A landscape with many peaks, sampled at points; each row gives a point and its height.
A climber steps from a point to the highest of its 2 nearest points, and stops where none of them is higher. Distance is the straight distance between rows; heights are no part of it.
<742>: [ 21   8 -15   6  14   3  19 -25  -5  -7  11  14  11   4  15   2   1   1
  -8  14   9  10]  height 3.21
<835>: [-22   3   1 -24  10   3  -4  -4  31 -13  13   4   6   3   1  12  13  -7
  -3  12  14  -1]  height 4.95
<677>: [ 15   6   7 -11  17   4  12  14   4  10  -4   1 -21 -14   5  -5  10  -9
   2 -10   4  -4]  height 1.81
<658>: [ -2   3  13 -15  -6 -11 -19  15  -2   7 -12 -20  -3 -14 -14 -19   4   3
  13  -7 -19  13]  height 3.66
<613>: [-23 -16   6   2 -16  -6  -1  -5  -7  -4  15   4  20  21  -6  -6  11  -2
   9   0   7 -13]  height 3.80
<731>: [ 26  -4  -9  21  -1  -3   6  -7   2 -15   3 -11  -9  -7  -9   9  -6  -1
  -2   7  -9  -2]  height 1.49
<592>: [-12  -6   4  20  -2  -2   9  19   4  11  -8  20   4  16   1 -14  -6 -10
 -11   1  25 -13]  height 4.87
<569>: [-15 -24   9 -13  10  15   4  21  12  -4  -8   3 -14  -1 -18  16   7  -3
  12 -14  11 -25]  height 2.96
<201>: [ 13  -6   1  14   4  -7   5  -6  -5 -14   0  -3  -1   2  10  13 -15  -5
 -10   8  -2   9]  height 1.25
<848>: [  0   4   3 -22   8   1 -17  14  20  -4  -7  -1 -21 -24 -17   0  14  -3
  -2  -9   1  10]  height 0.99
<280>: [ 10  14  -3 -22  12  -1   8  -2   8 -16   3 -18  -2 -10  -2  12   5 -13
   5   4 -20   7]  height 1.43
<718>: [ -8 -23  19   3   5  -8  -2  -7   2 -22  10   2   9  16  -6  16 -11  -2
 -16  15   2   4]  height 3.52
<322>: [ 11  10 -11 -10 -17   2   7 -11 -15  12  -7  -8  -1  -7   5   6   2  19
  12 -11 -21  -3]  height 5.08
<72>: [ 40   2 -11  17   2   1   8 -11   9 -11   4 -10  -9 -13 -17  -5   7   6
   3   9 -12 -14]  height 1.22
<146>: [  9   3  -1 -11   0  -8   8  -1  -3 -19   0 -19   2  -5  -1  22 -10  -9
   2   1 -27   1]  height 1.59
<850>: [ -2  11  -2  -4  12  -4 -11  -3  14 -13  10   0   2  -1  17   8  -6   2
 -15  -1   0  19]  height 4.49
<323>: [-10 -12  13  -2   4  -6 -12   0   6 -21   3 -14   3   8 -11  15  -8 -14
  -3  11   1   6]  height 3.78
<314>: [-12  14   5   0 -16   5  -3 -11 -31  17  -2   8   5 -11   9 -16  -1   5
  24 -10   2  16]  height 6.25
<754>: [ -1  -9   4 -20   0  -5 -15  24  16   3 -15   0 -19 -24 -15  -2  12  10
   6 -18 -12  -2]  height 0.72
<762>: [ -8 -25   3  10 -10   5   6  -9 -22  -2   1   9   7  18  -2  24 -16   8
 -10  13   2  -7]  height 0.95
<330>: [-12 -20  16   7  14   6   4   2   3 -18   5  18  -2  21  -3  13 -16  -9
 -20  12  12  -2]  height 3.26
<630>: [  9  15  -7   9  -4  11   5 -19 -28  17   0   0   0 -11   7 -15   2   1
  14   1   4  18]  height 5.51
<389>: [ 21  11 -16   9  -1   3   6   1  -2  14  -4  -4 -11  -9   8  -4   0  12
  -6   1  -1   0]  height 1.21
<385>: [-21 -11   7  -1   8   0  -1  19  17  -3   4   7   0   7  -6  -1  12 -14
   1  -1  19 -16]  height 3.91
<698>: [-22   4   4 -20  12   2   1  -9   7  -2  13   4  12   9  12   0  11  -4
   1   3   8   3]  height 5.40
<206>: [ -3   1  15  -4 -15  -5  -9 -14  -6   0   2 -14  15   5 -19 -12   8   5
  13  -1 -18  -7]  height 4.98
<708>: [ -2   9   1  -9  -3 -11 -20  14   6  -9  -6 -23 -11 -13  -3  10 -11   6
  -2 -13 -15  16]  height 2.82
<195>: [  1   2  -3  20  -1   1   0  18   6  18 -13  17  -4   1   8 -13  -5  -5
 -13   2  17  -1]  height 5.47
<550>: [-10   6   5 -13  -2 -14 -14   6  -2  -4   2 -20   1  -5   9  12 -12  -3
   1  -6  -7  17]  height 2.58
<498>: [-20 -17  13   7  -3  -3 -23  19   7 -15   2 -13   0   8 -10   7 -13  -5
  -1  -3   5   2]  height 3.44
<213>: [ 13  10   7  -8  -6  -3  -2   3  -9  13 -12 -18  -3 -15  -5 -13  -1   6
  10 -10 -20   7]  height 4.11
<249>: [ 12  16  -2   4  21  -4   2   0  -5   0   4  -5  -6  -5  25  -9 -13  -8
  -9  -1   6  22]  height 4.04
<420>: [ -3  -8   0 -11  -4 -16 -13  20   1  19 -23   5  -1  -8  -6 -18  15  27
  13 -17 -19  -2]  height 0.21
<111>: [ 10   2  -3  -2  -3   4   3 -13  18  -8   5   2   0   3  -5  14  11  10
  -4  -1 -13 -24]  height 3.77
<293>: [  3  -3  18   0  -1  -2  -3  -2  -1  -2  -6 -17   5   2 -11  -6   2  -7
   6  -5 -10  -8]  height 4.54
<264>: [ -3   7   6  18 -10  -2 -14 -14 -21   2  -1  -3   5  -4  10 -15 -10  -8
   1   3  11  29]  height 5.09
<255>: [ 10 -15   9   7  26   8   8   7  13 -18  -2  13 -18   5  -1  20  -8 -19
 -12  -1  11  -9]  height 2.56
<215>: [ 20 -10 -16  13 -12   2   4  -9 -23   4 -10 -14  -3  -2  -5  17 -13   9
   7  11  -5  -9]  height 2.03
<222>: [  2   8  -9   3   6  -4 -10   7  17  -9   1   2 -12 -10  11  11  -5   3
 -17  -9  -3   3]  height 4.47
<436>: [-21  14 -13  -4  -9   0   3   5  27  12   1  21   7   5   5  -3   2  12
 -15  -4   0 -19]  height 5.06
<117>: [ 18  17  -5   5  -1   6  17 -26 -27  -1   8  -3   5  -9   7  -9  -9  -9
  11   9  -9  26]  height 4.93
<505>: [  4 -16   5 -11   0 -15 -15  29   8  13 -29  15 -18 -16 -15 -14   9  17
  10 -21 -11  -5]  height 0.44
<194>: [ 15   9  -2 -14  -9   4   5  -7 -14  23 -10  -5  -2 -12  -7 -16  11  13
  11  -4 -21  -1]  height 4.57
<652>: [-33   9  -9   4 -23  -7   2   1  -9   5  12  24  17  12  11 -14   1  -3
   9  -1  18   0]  height 3.31
<829>: [ -2 -11  -5  17  -9   1  -1  -8 -10  -4  -1  10   6  10  12  19 -18   1
 -14  11   4   4]  height 1.08
<452>: [ 15 -19  16   9  19   6  12  -5   8 -17   8  17  -4  16   1  16  -8 -13
 -17  13  10  -7]  height 2.94
<656>: [  5   9 -13 -13   1  -3  12 -11  -6  -1   1  -6   0  -5  14  21   1  14
  -1  -7 -18  -2]  height 5.66
<202>: [ 27   9 -22  12   4   6   9 -23   8   1   9  -2   1  -5  -6  -6   5  13
  -3  14  -8 -11]  height 0.94
<158>: [ 13  19   2   3  14   2   8 -11 -17  -3   8  -7   0  -6  12 -16  -7 -15
   3   0  -4  28]  height 4.50
<86>: [ 17  -8 -12  17 -10  11   7 -11 -22  17 -12  -1   2   2  -3   4  -5   3
   5  10   7  -3]  height 2.29
<253>: [ -2 -18   7   6 -14   6   8  -9 -10  -1  -1  -2   7  15  -7  16  -3   7
   4   2  -5 -22]  height 0.80
<108>: [ 16  13 -16   0  -2  13   6 -16  -1  18   8   6  -6  -2  -1 -10   7  14
  -1   6 -11  -2]  height 0.96
<16>: [-27  -9  -3  10 -22  -4   7  -2  -9   5   7  21  19  20   2  -3  -4  -2
   3   5  16 -12]  height 3.54
<766>: [-23 -25   5 -14  14  10   5  17  16 -12   4   8  -7   6 -11  20   4 -12
   5   0  18 -19]  height 3.42
<595>: [  4   0   4   4 -20   4   0 -13  -6  11  -7  -5  11   5  -9  -7  10  16
   6  -1 -13 -11]  height 4.58
<578>: [-23  -6   0   2   1   0  10  21  10   6   9  16   8  22   3 -14   6 -18
  -2   0  25 -17]  height 4.37
<321>: [-16   5   2 -17  16  15  -7  -2  35  -6   9   3   2   1 -10  -5  26  -7
   2   9  11  -1]  height 4.53
<723>: [ 10   2 -11   3 -10   7   7 -14   4  10  -4   2   7   6  -2   9  11  17
  -1  -1  -6 -24]  height 4.15
<524>: [ 18  -2  -2   3 -11  -4   5  -1 -18  -5  -8 -18   2  -4  -4  14 -15   2
   5  -3 -20  -2]  height 1.78
<541>: [ -6  14  -3   4  -6  -6  -6  18  14  19  -9  18  -1  -4   0 -28   6   4
 -12  -4   5   0]  height 6.32
<619>: [ -8  20 -14  -2  -3   5   3   4  19  22  -5  22  -3  -2   5 -13   6  11
 -17  -4  -2  -5]  height 5.60
<265>: [ -9 -10  16   2  -3  -1  -5   0   0  -5   7  -9  11  15  -8 -13   8  -6
   7   2   7  -8]  height 4.10
<57>: [-28  -6   6 -15  -2  -2   1   9 -18  -3  15  -6  14  11   2  -9  11 -12
  20  -2  14   5]  height 2.85
<720>: [  5  13   4 -22  15   3  -5   6  13  -1   1 -12 -13 -20  -8  -4  11  -7
   2  -2 -15  12]  height 1.23
<822>: [ -2   4   4  -6   8  -7 -24  -5  20 -22   5 -14  -1  -4  -3  11  -6  -7
 -12   3  -2  16]  height 4.12
<526>: [ -9 -12   4  24 -13  -2  -6  13 -15  11  -7   2   9   8  -5 -16  -5   3
   7  -4  10  -5]  height 0.43
<305>: [ 15  11  -6   2  23   6  17  -9   1  -4   8  10   1   3  23  -8  -1 -11
  -9   3  13  14]  height 3.57
<279>: [-32  10  -2 -13 -10  -2  -2  -1 -11   5  22   8  17  10   4 -15  11   5
  17  -6   9   5]  height 3.07
<866>: [ -1   3  10 -12   0 -16 -28  25   8  -1 -13 -19 -16 -23 -14  -9  -3   1
   6 -11 -11  18]  height 3.23
<355>: [ 11  -4   8   3  23   4   8  14   7  -8  -2   5 -19  -5   5   8   4 -15
  -4  -7  13  -5]  height 2.19
<792>: [-15  12  10   1 -12  -7  -8  -2 -28   3  -3 -11   3  -5  11 -12 -10  -5
  14 -11   1  25]  height 5.59
<384>: [-18 -20   7  14 -12   3  -2   8  -8   2   0   0   3  17  -4  -1 -15   5
   3  -5   2 -14]  height 0.61
<587>: [ 22  -7 -10  21   1  13   4 -19 -21  12  -6   4   8   2  -5  -2   0 -10
  -1  22  23  -4]  height 2.59
<746>: [  2   0 -13  -1  -9  -6  -2   3   6   0  -3  -6  -6  -2   9  22  -9  18
  -6 -10 -12  -3]  height 5.07
<482>: [ 17   9 -12   2  14   2  16   7   3   9  -4   2 -16 -15  19   2   5   1
  -3  -6   3  -4]  height 1.48
<615>: [-21  11  -5 -12  -2   0  -2  -3  15  -1   9   9   8  10  13   3   5   6
 -14   0   0  -5]  height 4.99
<525>: [ 27  -1 -13  20   8   5   9 -24  -9  -5   4  10  10   6   2  -2  -2  -7
  -9  25  20   6]  height 2.90

Where does a climber stop that starts at each point below?
<108> -> <323>
<279> -> <206>
<505> -> <314>
<215> -> <314>
<766> -> <541>
<420> -> <314>
<708> -> <656>
<384> -> <731>
<569> -> <541>

Call two points neighbours if one is among the 2 nearest of the other. Go from one point of each pair to the other, from neighbour to neighbour, staying as high as possible. Name the lowest point that can't be avoided.
<656> / <731> -> <202>
<850> / <656> -> <222>
<541> / <698> -> <615>
